Each row is a point on a tangle of strands that fork, close into loops and nearly touch. The rows are in no order.
In the rows, zero is written as 128.
Two points are linked if the straight distance between their rows is under 98.8. Some points are linked to none.
k840: [ 56 125 183 117 185 146 108 128 113 117 149  89 121 133 203 117 199  96
  85  79 143 134 138]
k260: [169 109  66 122 118 117 123 113 122 137 152 134 152  69  35 175  76 160
 153 192 100 120 142]
k436: [130 142  88 165 115 130 169 176  86 145 176 103 180 105  55 124  76 153
 141 157 120 118 165]
k19: [129 158 174 123  93 146 117 100 205 128 126 125  87 116 164 134 122 140
 149 100 161  95 134]
k947: [128 155 155 101 154  96 133 128  97 132 114 137 104 158 119 177 140 102
 146 132 143 152 100]
k555: [167 134  88 117 106 128 161 134  88 103 148 117 106 187  96 131 140 134
 144 182 133 196 125]
k565: [122 143 146 175 112 172 130 145 131 130 146 139  98 173 163 124 113 144
 102 159 106 156 117]
k864: [179 106 108  86 115 127 133 141  94 147 109 152 121 127  93 133 117 114
 117 106 142 113  98]
k354: [140 135  88 142 117 179 128 177 143 145 132  59 194  90 150 115 152 158
  96 141  94 139 131]
k605: [114 163  99 158 140 146 137 138  95 143 175 163  93 127  65 179  77 166
 152 176 106 116  96]
k446: [139 101  99 113 140 161 130 124 118 139 118 113 179 109 175 132 191 119
 102 109 123 144 106]
k490: [153 119 158 124  80 131 135 128 157 118 122 140 129 132 152 101 114 113
 113 117 140 103 138]
k824: [130 129 163 106 146 116 132  81 139 125 120 135 116 153 205 148 182 100
 124  94 167 109 117]
k149: [176  89 136 138  77 107 122 100 160 155 109 129 196 118 134 135 141 146
  96 167 116  93 179]
k683: [150 125 158 112 133 112 100  81 154 143 109 162 117 131 151 164 149 123
 125 130 103 104 108]
k232: [ 66 159 158 110 175 158 121 144 148 137 165 120 144 124 187 134 160  98
 102  97 138 110  95]
k227: [155 115 121 159 110 130 106 122 192 148 119 123 168  77 105 164 105 162
 105 144  86  50 148]
k114: [196  90 120 118 122  66 127  83 163 133 112 143 183 100  71 160  95 125
 167 178 138 135 134]
k320: [169 132 153 129  89  96 137 118 147 154 132 155 152 119  90 131  69 121
 123 130 152  83 145]
k739: [181  78 144 112 104  80  88  59 203 116  85 140 130  75 113 113 115 131
 129 126 131  78 166]
k156: [ 45 152 118 145 181 161 121 180 107 133 171  92 162 129 156 132 160 126
  91 153  85 142 123]
k812: [ 95 119 119 115 144 148 103 112 108 113  98 169  92 171 158 110 147 106
 132 156  99 181 102]
k658: [107  93 118 119 208 118 164 129  83  91 126 121 125 175 216  95 213 100
  99  87 174 200 106]
k277: [ 67 158 117 146 178 174 136 145 101 115 170 139 100 157 123 135 141 123
 143 161 121 190  82]
k972: [ 92 101 130  91 158 131 130 141  97 121 126 143 144 146 188  95 193  87
  87  88 142 141  94]
k479: [ 80 128 191 109 169 153 109 118 126 121 135 139  57 202 188 128 187  86
 111  88 170 138 120]
k757: [106 161 155 142 135 155 153 174  94 123 149 120  70 152 111 106  94 123
 104 121 140 146 135]
k681: [191  90 112  98 114  73 128  91 145 146  91 143 175  90 127 134 125 101
 149 124 142 107 117]
k370: [ 64 166 139 164 160 165 119 163  95 149 161 177 109 107  94 151  77 148
 110 139 103  85 109]
k21: [181  97  91 133 112  88 128  94 157 138 132 142 173  81  43 133  71 129
 150 188 111 114 145]
k309: [152  99 125 102  96 136 108 123 145 128  78 111 131 104 143  99 159 151
 101  80 120 103 151]
k964: [153 136 129 141 118  73 170 108  95 100 132 115 152 182 123 131 129 105
 142 183 161 185 142]
k106: [133 109 121 108 139 137 109  84 118 148 120 147 146 130 169 164 185 116
 111 110 101 130  98]
k520: [ 93 147 151 141 100 139 101 129 195 118 122 157 102 103 145  87  99 125
 123 105 113  72 131]
k139: [128 141 163 103 125 132 100  93 128 114  89 140  63 165 140 136 165 119
 129  95 139 149 124]
k847: [169 101  54 106 112 105 139 114  95 126 152 153 122 139  52 173 116 129
 171 207 114 154 132]
k322: [190 130 159 155  72 131 130 147 158 155 128 101 171 111  80 132 106 159
 105 130 138  78 184]
k377: [ 65 133 187 114 162 150  89 119 152 137 136 180  69 198 204 104 168  67
 143  86 163 118 109]
k148: [147 115  80 124 111 144 123 183 116 171 130  98 178  82  76 132  97 136
 125 137  97  80 145]
k848: [123 151 138 142 143 114 111 136 118 130 121 199  56 205  78 151  94 109
 154 178 125 133  79]
k894: [143 119 172 134 102 140 102  88 194 130 105 166  54 129 108 136  96 142
 135 109 131  73 124]
k735: [ 95 138 178 131 122 105 131 125 149 122 129 181 109 178 174 108 109  76
 136 112 147 119  96]
k324: [182  87 131 137  93  89 134 104 120 143 114 130 185 142 142 137 144 127
 120 153 150 119 156]
k275: [133 118 158 142 137  94 106 107 155 123 117 174  72  80  66 134  40 134
 141 135 114  58 137]
k465: [157 103 138 134  95 123 113 110 150 131 107 190  98 156 113 135 114 127
 115 177  95 127 112]
k918: [137 164 180 136 131 127 105  94 190 126 124 178  67 181 139 134 105 107
 171 129 157 142  95]
k564: [ 87 161 167 160 127 194  90 120 158 131 120 162  63 164 155 114 111 126
 133 128 111 139  98]
k593: [137 106 155 129 112  77 101  67 187 125  96 159 127 111 118 130  92 126
 145 132 116  79 155]
k558: [102 133 126 125 149 134  93 120 169 142 129 134 124  74 129 161 115 136
 128 133  73  78  89]
k842: [113 124 134 104  87 118 117 147 175 126 122  96 135  88 170  86 152 121
 110  63 141  44 176]
k623: [ 97 157 164 137 128 123 133 161 127 141 135  73 140 112 165 111 131 130
  89  94 124  88 164]
k569: [100 137 165  92 120 137  96 147 157 146 123 100 118  78 150 117 151 122
 112  53 130  55 153]
k361: [150 101  86  94 149 166 127 111  77 134 127  98 148 130 142 149 190 134
 113 133 112 176 113]
k158: [189 128 127 120 113 125 166 138 122 147 147  75 169 137 141 180 140 146
 131 124 159 136 139]
k636: [124 138  83 128 152 134 180 172  87 124 162  55 173 104 121 133 109 137
 139 134 141 162 145]
k500: [134 155 104 122 123 124 155 147 138 131 152 112 180  98 110 137  81 117
 152 125 141 127 104]
k635: [167 133  91  98 156  85 168 123 101 110 135 132 148 171 146 151 158 112
 163 152 159 188  87]
k590: [153 110 117  77 146 125 126 136 127 143 115 141 137 100 138 123 142  94
 127  96 148 128  89]
k985: [167 119 143 150  81 128 127 107 115 123 130 138 113 154  38 121  94 151
 126 172 119 135 175]
k583: [179  98  80 162 120 137 162 159 129 138 132  34 194 117 128 132 157 158
 146 126 155 177 149]
k499: [144 102  69  90 143 127 147 153  51 143 135  98 153 127 124 162 165 111
 124 127 135 159 105]
k969: [ 85 135  81 135 160 190 111 137  85 118 162 135 108 135 104 136 147 131
 132 148  90 171  84]
k541: [143 140 163 121 133 109 116  85 168 107 113 179  79 195 194 112 167  90
 165 103 177 144  91]
k489: [181  97 136  99  83 125 116 109 138 135  88 103 131 101 111  97 140 135
 131  84 167 113 163]
k592: [131 111 110 135  90 105 111 153 105 151 107 135 169 105 102  82 108 127
  95 138  81  94 163]
k467: [ 93 127 161 128 137 153  98  97 155 119 124 171 124 179 199 127 181 110
 103 110 116 133 103]
k929: [216  86 142 115  99  63 117  68 163 126  87 133 177  95 118 111 138 114
 157 107 183 118 159]
k700: [113 130 177 103 109 128  90  82 216 133 128 125  86 108 176 128 152 134
 125  81 126  64 145]
k816: [122 133 111 137 123  99 154 124 120 134 131 124 188 139 149 158 123 113
 126 153 102 144 145]
k415: [178 114  98 119  97 122 136 113 149 129 119 150 151 118  99 122 118 138
 140 146 136 157 106]
k607: [100 122 119  96 174 140 134 135  69 115 117 110 105 145 125 135 176 105
 132 110 138 180  93]
k602: [176  95 108 113 113 120 122  81 111 124  81 121 129 146 148 139 173 138
 136 130 134 160 135]
k732: [206  87 139 128 107  59 120  68 148 112 133 153 144 135  36 132 108 121
 150 196 134 146 148]
k173: [153 122 130 151  94 135 166 166 116 142 149 117 157 139 119 113 101 135
  87 147 127 116 138]
k235: [ 49 140 161 136 144 188 104 165 124 132 144 178  51 128 126  95 101 128
 132  98 116 107 106]
k863: [161 106 135 126  95 105  92  62 186 125  77 112 141  71 140 136 154 157
 145 107 128  86 169]
k406: [163 156 156 160 139 118 120 117 122 122 125 166  74 141  55 166  76 151
 147 151 135 116 129]
k889: [ 36 153 182 126 166 194  87 130 156 137 164 169  58 138 149 104 114 107
 138  80 149  99 103]
k908: [102 108  83 120 137 126 122 152  98 151 123  97 188 110 150 140 166 128
 105 154  71 119 132]
k879: [ 71 159 113 135 177 195 113 176  84 144 175 145 113  94  97 140 105 138
 112 126 103 116  91]
k993: [117 127 133 137 118 100 127 143 128 143 103  75 194 116 170 112 156 120
 100  97 112  97 169]
k98: [137 134 107 114 141 110 172 157  85 103 172 139 117 180 153 143 143 104
 126 157 144 185  82]
k844: [139 109 141  96  99 130 105  97 154 121  86 136 121  93 175  96 181 115
 119  76 148  91 139]
k534: [126 114 136 109 109  89 130  93 119 104  82 132 127 146 178  69 153 112
 145  85 151 135 157]
k978: [117 151 141 127 137 112 145 138 130 136 148 147 153 126 131 135  96  89
 142 139 143 134  90]
k581: [158 123 127  89 128 114  98  78 165 146  95 107 151  75 146 153 142 135
 141  91 132 105 146]
k641: [114 152 136 121 161 148 118 114 155 141 120  95 172  73 169 139 160 136
 143 106 127 134 106]
k403: [ 98 188 135 132 173 147 129 129 121 122 142 134 107 120 118 146  88 132
 164 120 129 163  95]
k606: [ 94 113 130 134 190 130 161 137 103  95 151 111 128 187 204 109 194  95
 111 135 151 218 103]
k598: [130 146 160 146 104 143 114 133 168 131 129 117 130  74  93 127  82 162
 134 101 137  57 144]
k948: [117 135 125 142 133 123 187 176  83 108 153  92 113 157 111 111 105 122
 113 119 138 171 138]
k145: [ 70 123 152 102 138 159 102 134 121 131 124 174  79 133 137  97 132 103
 112  95 114 111  95]
k575: [ 94 139 159 135 141 133 165 176 119 111 151  61 120 123 153 112 128 131
  93  72 153 142 154]
k44: [171  99 116 132 112  91 124 125 141 162 130 132 193  77  48 150  83 125
 142 156 111  81 175]
k392: [206  61  91 121  82 109 135 132 133 158 125  94 207 104 102 109 141 129
 151 140 160 152 148]
k779: [174 107 116 112 125 130 154 113 156 133  98  97 173 120 197  97 181 124
 129  59 190 120 142]
k611: [162 104 129 120 129  62 122  87 124 109  91 174 112 140  82 128 108 108
 163 139 148 147 122]
k585: [140 147 113 173 118 147 113 148 158 158 130 112 151  66  83 186 102 189
 120 152  94  67 140]
k698: [116 121 169  78 100 112 111 115 155 122 130 156  73 114 147  95 124  98
 129  65 154  69 140]
k516: [112 104 148  88 138 112  92  80 185 130 110 165 124  91 173 144 146  95
 126  84 137  78  93]
k100: [ 74 140 175 108 136 152  93 103 166 143 139 149  86 123 177 143 142 112
 130  79 125  82 129]
k930: [150 100  53 126 110 135 144 150 103 126 134  67 177  93 140 109 160 157
 133 134 134 178 145]
k731: [ 93 144 176 111 170 123 106 109 114 144 128 177  65 195 145 173 154  88
 128 122 139 123  88]
k858: [102 158 145 187 122 141 114 128 147 137 137 200 106 147 104 135  51 151
 128 160 103  86 119]
k761: [113 134 177 163 111 157 113 110 167 121 111 163  91 185 151 123 130 134
 126 143 110 138 129]
k80: [187  79 112 133  94  81 141 113 123 157 100 101 217 100 130 123 153 136
 133 121 158 116 167]
k922: [ 52 145 155 174 144 143  97 123 148 150 125 199  69 132 111 156  71 135
 139 141 104  86  99]
k944: [182 116  89 123 131 120 133 121 117 126 137 145 125 126  48 179  96 150
 146 172 115 132 111]
k424: [162 137 119 175  86 117 148 121 116 119 163 151 137 148  46 146  83 148
 146 207 122 141 171]
k71: [172  86  88 130 143 118 182 144 102 127 132  69 165 156 189 115 192 131
  97  98 174 188 141]
k404: [144  85  92 130 162 123 183 178 106 148 145  47 193 126 194 117 184 120
  93  87 161 142 138]
k599: [114 173 141 178 128 150 153 146 115 113 154 161  83 185 120 144 109 148
 138 175 124 172 118]
k152: [197  89 115 140  92 120 108  92 178 151 110 117 181 100 111 144 136 160
 142 162 103 113 152]
k647: [206 105 154 137  72  74 121  75 176 141 113 144 186 110  91 101 112 116
 146 128 157 103 170]
k312: [147 113 123 139  92 120 107  94 141 125 109 138 124 142 117 133 129 145
 123 162  75 129 144]
k405: [129 119 117 133 162 132 165 182 107 132 159  44 154 129 163 133 139 113
  99  76 155 153 140]
k210: [105 155 123 155 159 135 116 155  89 126 136 219  50 162  67 158  83 138
 152 153 113 113  96]
k411: [145 157  85 107 144 139 157 151  70 110 143 114  83 155  71 145 130 127
 164 174 140 195 106]
k92: [150 126 136 143 101 120 127 151 167 154 118  55 200  99 162 137 157 154
 118 106 125  96 190]
k750: [ 98 157 159 139 138 107  99 119 148 105  99 143  67 142  98 127 102 115
 176 137 128 165 131]
k988: [153  92 117 124  83 113 153 172 117 139 122 107 175 120 118  85 107 125
 100 115 133 104 162]
k130: [110 114 102 142 155  97 188 178  71  90 159  86 123 178 155 117 125 111
 100 142 128 196 136]
k596: [115 140  74 136 124 112 138 140 105 117 152 160 133  98  43 118  52 136
 148 182 105 129 136]
k484: [179 105 104 131  98  94 169 138 101 101 128  72 158 141  86  90 119 129
 146 149 166 188 181]
k308: [170  92 118 122  96 116 117  90 149 140  89 135 174 105 187  86 182 121
 132  75 170 101 137]
k694: [ 94 128 156 113 137 124  97 107 145 126 105 184  86 116 129 116 101 108
 141 117 109 112 105]
k604: [ 96 114  89 103 173 144 160 167  74 128 144  72 137 131 136 126 163 116
 111 125 122 166 110]
k653: [ 70 115  96  95 155 151 115 113  94 108 107 153 136 131 173  84 182  90
 108 111 104 157 103]
k96: [191 100 153 102 112  81 123  95 167 138 123 166 143  86  64 126  68 107
 142 128 165  83 123]
k763: [170 114  40 113 108 143 161 132  85 122 169  84 148 157 113 130 152 140
 132 184 126 185 124]
k618: [ 72 124 149 137 117 121 127 108 142  92 105  97 141 123 217  91 173 112
 111  99 126 137 158]
k323: [111 115  56 116 121 144 143 159  82 127 155 126 160 135 139 126 142 120
 105 166  88 142 114]
k806: [157 162 167 115 110 126 121 121 114 118 114 104  99 128  92 132 123 146
 147 114 142 148 126]
k487: [ 93 130 105 130 128 168 113 188 101 154 130  76 136 101 108 120 136 158
  94 125  83  96 145]
k272: [111 119 111 111 123 167 109 118 120 128 118 154 117 136 148 118 150 142
 109 145  77 168  90]
k69: [184 115 167 146  75 109 135 130 168 135 127 131 184 123  88  95 100 125
 128 134 143  99 171]
k608: [ 86 129 137 122 198 135 156 136  91 114 171 120 119 184 175 170 169 104
 107 144 148 197  89]
k215: [ 51 154 152 142 148 144  97 124 157 126 123 127 123 106 148 115 123 131
 121 112  83 113 144]
k712: [ 92 165 149 120 157 143 108 103 134 118 123 138  77 147 116 139 127 137
 168 142 127 184  93]
k627: [ 82 143 169 116 131 131 114 133 141 120 122 160  94 168 193  69 137  80
 131  91 154 130 121]
k70: [178 117  95 127 112  75 169 115 109 100 135 110 179 158 122  97 142 123
 161 162 172 191 142]
k223: [143 111 134 167 125 118 106  87 157 111 108 187  86 102  45 146  47 155
 148 196 115 116 143]
k508: [100 115 141 129 138 106 137  88 121  92  92 129 134 155 225  81 176 106
 122  79 164 148 161]
k292: [107 118 175 107 160 127 142 113 117 112 133 116  91 176 206 136 185 101
 109  70 183 143 120]
k931: [ 86 121 137  85 139 151 110 145 135 150 125 103 132 102 162 135 177 106
  84  71 130  79 140]
k551: [175 117 164 129 126  85 107  94 144 120 108 189  54 154  52 159  85 131
 162 161 143 108 118]
k916: [112 157 161 148 140 160 134 141 122 150 146 182  82 168 115 154 112 127
 104 128 117 112  92]
k856: [ 88 123 115 121 143 127 133 167 119 131 129  71 191  95 200 110 177 114
  95  94 130 110 132]
k180: [167 130 119 141 114 134 170 184  77 131 152 102 123 146  93 142 108 143
 111 149 135 137 145]
k184: [107 116 102 131 154 104 143 128 109 126 121 102 217 119 219  88 188 121
 116 100 128 124 138]
k586: [147 116 151  93 151 107 151 135 107 109 120  76  93 164 174 141 172 115
 115  82 185 155 130]
k395: [173 102 102 110  99 148 109 150 170 167 114 108 165  75 146 132 146 133
 114 104 116  73 117]
k350: [123 138 122 130 103 126 124 111 138 104  99  81 147 102 142  97 128 143
 146 136 122 159 162]
k578: [176  93 109 138 109 125 104  98 155 159 100 118 161  69  77 161 112 171
 114 165  78  92 146]
k800: [ 69 148 103 147 162 173 150 209 110 148 189  81 174 113 142 125 134 139
  79 134 106 123 125]
k30: [137 168 137 167 107 157 131 170 164 146 145  87 159  76  98 137  92 184
 128 129 117  85 158]
k369: [145 134 108 103 137 180 131 136 111 137 134 113  93 113 103 141 134 157
 128 134 122 158  82]
k316: [150 132  52 136 108 122 155 129 115 135 154 110 183 118  94 156 107 135
 135 192 101 146 149]
k3: [105 125 126 117 164 163 144 128 124 102 132  77 149 116 193 107 184 124
 114  80 158 175 109]
k573: [123 122  89 133 124 131 130 134 111 110 136 163  85 156  97 110 110 131
 143 187  90 167 101]
k478: [109 146 100 154 116 153 108 162 145 129 123 137 139  80 104 100  97 158
 123 152  74 100 124]
k4: [185 106 141  96 103 106 111 115 135 139  96 143 100 111  94 131 129 115
 120  97 150 113 128]
k891: [103 131 131 127 119  93 129  95 117 114 103 149 164 159 174 147 138 117
 126 148  94 139 133]
k709: [122 128 135 133 136 131 150 139 122 121 134 132 124 168 170 113 142 118
 114 112 142 168 124]
k274: [169 103 136 134  83 110 133 113 131 129 113 187 119 153  67 124  75 130
 106 191 115 114 155]
k78: [114 160 134 115 150 141 137 113 128 121 134  75 134 102 147 161 151 145
 145 112 127 177 106]
k206: [125 160  75 172 128 123 130 143 111 115 161 159 145  77  36 143  46 173
 147 192 103  89 135]
k790: [ 95 120 178 121 111  89  99  96 162 126 117 187  90 164 195 136 128  86
 150 107 139  99 128]
k809: [100 163 162 136 137 117 126 138 107 111 124 165  50 160  66 114  81 121
 183 129 137 144 107]
k38: [168 147  94 156 112 136 166 145  86 120 180 140 114 173  51 143  94 170
 140 193 115 143 152]
k101: [ 85 126 100 116 141 165  96 145 114 142 129 136 164  76 145 124 161 126
  99 151  61 115 108]
k815: [188 131 135 100 138  88 156 126 107 113 118 149 124 173 134 120 147 107
 135 129 186 170 103]
k719: [ 80 140 151 114 150  89 112  97 144 127 107 136 163 102 196 113 143  94
 143  94 123 117 128]
k445: [152  95  74 110 109 144 107 131 132 169  97  85 180  58 122 121 161 145
 121 105 120 107 118]
k663: [138 126 131 154  81 116 106 101 182 112 101 130 140  95  99  79  94 147
 149 154 103 117 158]
k438: [ 66 153 166 152 125 147 116 147 169  98 131  76 122 135 201  86 148 133
 112  94 107 130 152]
k512: [ 97 132 113 115 150 171  92 134 130 141 125 182 101  82 101 144  97 141
 122 142  84  95  86]
k87: [ 99 102  96  94 141 152  95 132 128 141 102 147 146  70 147  92 152 118
 118 109  89 101 100]
k740: [152 128 168 112 109 118 116  68 186 122 120 157  91 162 195 120 176 110
 143  80 171 110 126]
k974: [ 78 171 126 155 171 150 126 172  67 120 165 173  52 157  80 146  82 155
 146 142 130 131 103]
k537: [131 147 102 148  94 121 150 124 118 115 129 128 141 107  75  94  70 137
 155 170 114 162 155]
k279: [146 131 118 172 103 136 103 134 162 131 131 146 125  66  52 143  66 197
 115 164  82  62 146]
k869: [ 69 182 160 166 156 155 126 153 113 125 150 183  46 164 100 123  77 135
 158 136 154 140 101]
k230: [155 125 140 110 127  91 102  88 111 118  73 169  87 186 137 126 157 111
 148 131 141 166 104]
k987: [ 97 132 147 118 105  88 112 115 167 123 115 132 171  85 160  94 118  94
 135  99 124  75 137]
k50: [140 140 140 138  85 120 110 125 189 146 122  67 157  97 172 113 147 153
 121  71 149  69 185]
k725: [182  80 102 122  96  75 105 110 163 179 105  96 204  85 116 146 136 120
 126 116 129  82 167]
k820: [156  88  83 119 130 112 180 137  70 112 122 107 139 182 165 120 185 132
 110 134 148 184 124]
k629: [151 111 126  93 137 134 100 102 165 130 122 168 144  90 149 131 125 108
 129 101 151 102  74]
k417: [166 137 138 153  94 145 111 144 168 161 110  60 178  87 105 147 127 166
 123 124 110  99 159]
k492: [175  90  80 132 101 136 144 114 121 153 142  96 176 130  79 173 137 154
 132 162 110 139 153]
k284: [ 85 132 124 130 148 185  86 112 156 120 115 142 120 116 158 118 165 137
 122 127  98 152  84]
k239: [ 50 155 150 135 177 180 115 143  95 123 145 151  59 185 122 140 149 110
 123 129 120 165  99]
k956: [ 61 111 169 129 177 164 139 154  99 128 166 104 107 174 188 128 196  89
  68  92 134 167 123]
k643: [208  93 129  98 107  87 164 118 105 119 119 126 154 167 121 115 144 119
 130 102 181 152 130]
k327: [167 102  80 121 127  76 165 112  80 134 129  97 196 133 121 131 142 123
 162 157 139 167 166]
k669: [172 128 121 145  96 111 143 125 127 113 133  97 171 103  69  88 103 137
 154 150 160 160 164]
k153: [ 89 154 118 161 159 171 166 188  77 114 179 129  81 162 118 123  93 149
  88 152 111 154 116]
k341: [ 85 155 169 134 182 138  98 137 134 138 120 205  57 182 121 163 115  97
 163 123 126 125  90]
k873: [173  98 117 117 127 118 149  98  99 120  94 102 148 136 179 123 181 136
 132  80 169 145 133]
k547: [ 59 155 164 124 176 161 130 190 114 115 175  85 105 125 157 107 134 114
  89  69 154 119 127]
k355: [157 130 110 126 118  70 147  96  99 102 117 121 133 154  72 126 105 128
 173 195 143 184 151]
k755: [128 142 133 115 109  90 119 127 162 128 105  93 169  77 130  96 116 111
 157  93 142  81 170]
k266: [131 165 111 134 140 152 147 176 143 136 130  76 163  83 126 124 103 129
 142 102 135 139 107]
k332: [164 115 110 123 104 124 141 100  96 103  98 115 123 164 123 112 150 146
 137 154 138 199 137]
k496: [115 145 116 159  97 150 112 119 135 105 114 126 120  98  92  83  84 160
 120 163  93 131 149]
k419: [120 144 164  88 119  84 137 110 138 122 103 141  90 130 161 124 127  89
 142  75 169  96 137]
k983: [154 111  75 109 119 131 144 159 115 147 102  69 192  73 145  98 163 132
 136  96 143 145 132]
k646: [ 78 155  98 159 163 158 178 175  75  95 187 117  79 181 108 153 118 150
 127 169 110 182 134]
k319: [ 60 138 156 107 174 147 107 140  86 112 130 116  87 151 140 123 152 109
 120 104 120 174 117]
k455: [138 127  95 135 135 177 172 162  93 108 157  71 113 142 125 146 143 165
  96 155 117 193 135]
k483: [138 130 174  93 105 126  94 100 179 119 118 171  41 123 136 111 103 103
 150  94 169  77 118]
k971: [135 105 155 122 113  72  97  62 164  93  73 176 107 123 147 121 101  91
 159 133 125 121 137]
k571: [146 119  82 139 105 161 148 197 123 152 149  61 188  98 116 114 123 146
 121 145 120 113 149]
k870: [190 108 118 117 112  98 173 163  88 127 145 104 137 173  99 143 118 119
 111 125 163 157 133]
k941: [149 114 101 148  95 102 145 157 116 161 150 107 186  92  59 123  85 142
 124 151 116  80 163]
k703: [140 111 159 112 105  61 125  69 145 107  75 141 124 126 146 114 139 118
 157 114 157 125 161]
k112: [ 93 139 132 139 148 188 136 197 112 128 148  69 140 105 142 114 147 152
  72 107  97 126 140]
k141: [ 73 174 151 155 185 164 110 157 136 143 146 207  46 191 110 130 113 104
 163 134 148 153  64]
k111: [129 153 157 119 126 165 141 148 135 135 154 124 115 115 136 135 112 139
 111 102 127  87 114]
k633: [100 120 151 101 134 137 128 141 129 121 125 141 124 136 196  76 157  90
 100  67 153 105 113]
k892: [ 63 163 172 130 159 168  82 118 161 139 145 165  79 100 143 148 114 113
 139  90 123  67  91]
k493: [131 176 139 161 132 120 166 151  95 114 161 142 105 169  79 162  79 153
 142 177 138 142 138]
k362: [148 160 179 147  96 145 116  93 176 130 135 133  84 133 113 144  88 166
 148 120 145 109 142]
k27: [ 59 139 139 132 188 169 146 172 103 100 164  93 134 146 168 121 166 116
  83 124 114 170 126]
k194: [109 123 133 105 132 118 103 117 106 138  98 137 111 105 104 159 110 131
 110 123  85 110 137]
k83: [ 91 137 161 127 132 115  92 105 156 127  99 181  50 108  83 134  61 123
 174 119 121  91 120]
k146: [153 142 128 127 116  99 135 129  87 131 129 156  84 146  58 172 108 128
 134 153 112 130 112]
k345: [112 132 119 114 146  93 140  93 123 123 121 111 186 101 214 109 164 106
 141  84 153 128 130]
k968: [113 151 109 151 109 127 139 142 141 137 145 121 189 129 147 147  98 143
 114 177  76 119 130]
k808: [ 82 169 110 168 129 160 135 163 137 135 151 106 150 108 114 116 111 155
 111 175  79 114 132]
k433: [111 158 135 109 152 149 103 108 180 152 137 113 144  75 151 164 158 134
 126  95 109  82 109]
k705: [133 116 127 129 101 145  94 134 190 161 103 115 161  84 141 127 136 140
  99 122 101  45 149]
k17: [113 176 117 145 137 138 161 134 120 103 161 145 133 144 126 132  94 121
 168 152 146 157  82]
k926: [ 69 167 130 175 135 156 142 179  88 124 165 157 109 151 118 119  75 155
 105 145 101 101 127]
k346: [159 126 158 101 136 119 136 135 100 118  97 121  62 182 131 127 157 122
 122  85 167 157 124]
k113: [141 129 143 137  92 140  85 126 201 131 116 157 108  71 115 106  80 149
 117 109 113  44 148]
k850: [171  96 115 106  90 110 145 117 141 118  96  97 157  96 131  57 151 121
 143  93 167 147 150]
k992: [ 98 123  82 122 153 169 112 129  83 129 134 147 104 111  89 149 116 140
 114 158  64 124  95]
k776: [132 120  57 134 104 134 146 129 106 120 168 137 163 143 132 158 127 140
 131 206  70 156 131]
k706: [127  94 119 131 166 111 134 111  80 114  99 141 117 195 201 102 190 111
 111 108 151 178 108]
k729: [102 134 101 137 182 122 179 154  76  92 189 103 126 185 164 159 150 101
 112 163 117 201 105]
k670: [109 148 110 138 150 142 159 153  97 136 168 122 136 120 122 171 112 146
 120 150 109 134 109]
k942: [136 169 121 126 151 117 142 138  86  99 135 150  63 178  70 144 100 126
 177 152 157 167  91]
k388: [104 168 150 192 119 149 126 135 133 133 139 150 109 110  80 136  66 174
 129 158 110  94 144]
k701: [146 112 149 151 126 131 102 100 183 122 115 159 110  86  70 147  55 164
 128 157 105  83 134]
k741: [ 87 138 162  86 165 146 110 142 106 125 141  63 115 120 162 139 189 115
  86  57 148 118 139]
k994: [102 120 143 127 143  98 107  88 124 117  91 190 103 190 174 127 156  92
 163 137 125 163 107]
k34: [153 123 118 132 109 128 140 107 114 139 122  99 139 129 106 165 135 171
 131 149  95 149 168]
k448: [ 92 158  66 147 162 177 160 154  94 101 191  82 125 153 123 144 132 151
 122 175 104 181 125]
k692: [175  97 126 132 110 110 158 150  97 149 123  64 147 142 125 147 140 134
 105 106 154 146 158]
k416: [174 138 135 117 129  87 113  96 132 100  91 165  60 163  59 127 112 123
 173 145 155 157 114]
k166: [101 157 130 174 145 149 113 142 110 148 145 163 104  85  74 166  68 174
 126 134  96  57 127]

How many points has the smallest loop of links through each point below? Write 0 if it is on no loop.
k156 -> 0
k130 -> 9
k606 -> 0
k312 -> 0
k964 -> 0
k824 -> 0

A fork is a point with three links, a tip a point with one. Leave the first point through the second and follow the links. Name the first fork or tip that comes.
k908 / k323 -> k564
k499 / k604 -> k78
k487 / k112 -> k92
k969 / k277 -> k683
k362 / k19 -> k701

A tip is a point with one link. Name the tips that can be reached along the links from each point below, in the order of the rows.
k479 -> k541, k653, k790, k284
k604 -> k683, k78
k312 -> k564, k87
k114 -> k436, k354, k847, k732, k611
k70 -> k891, k206, k663, k327, k355
k863 -> k581, k438
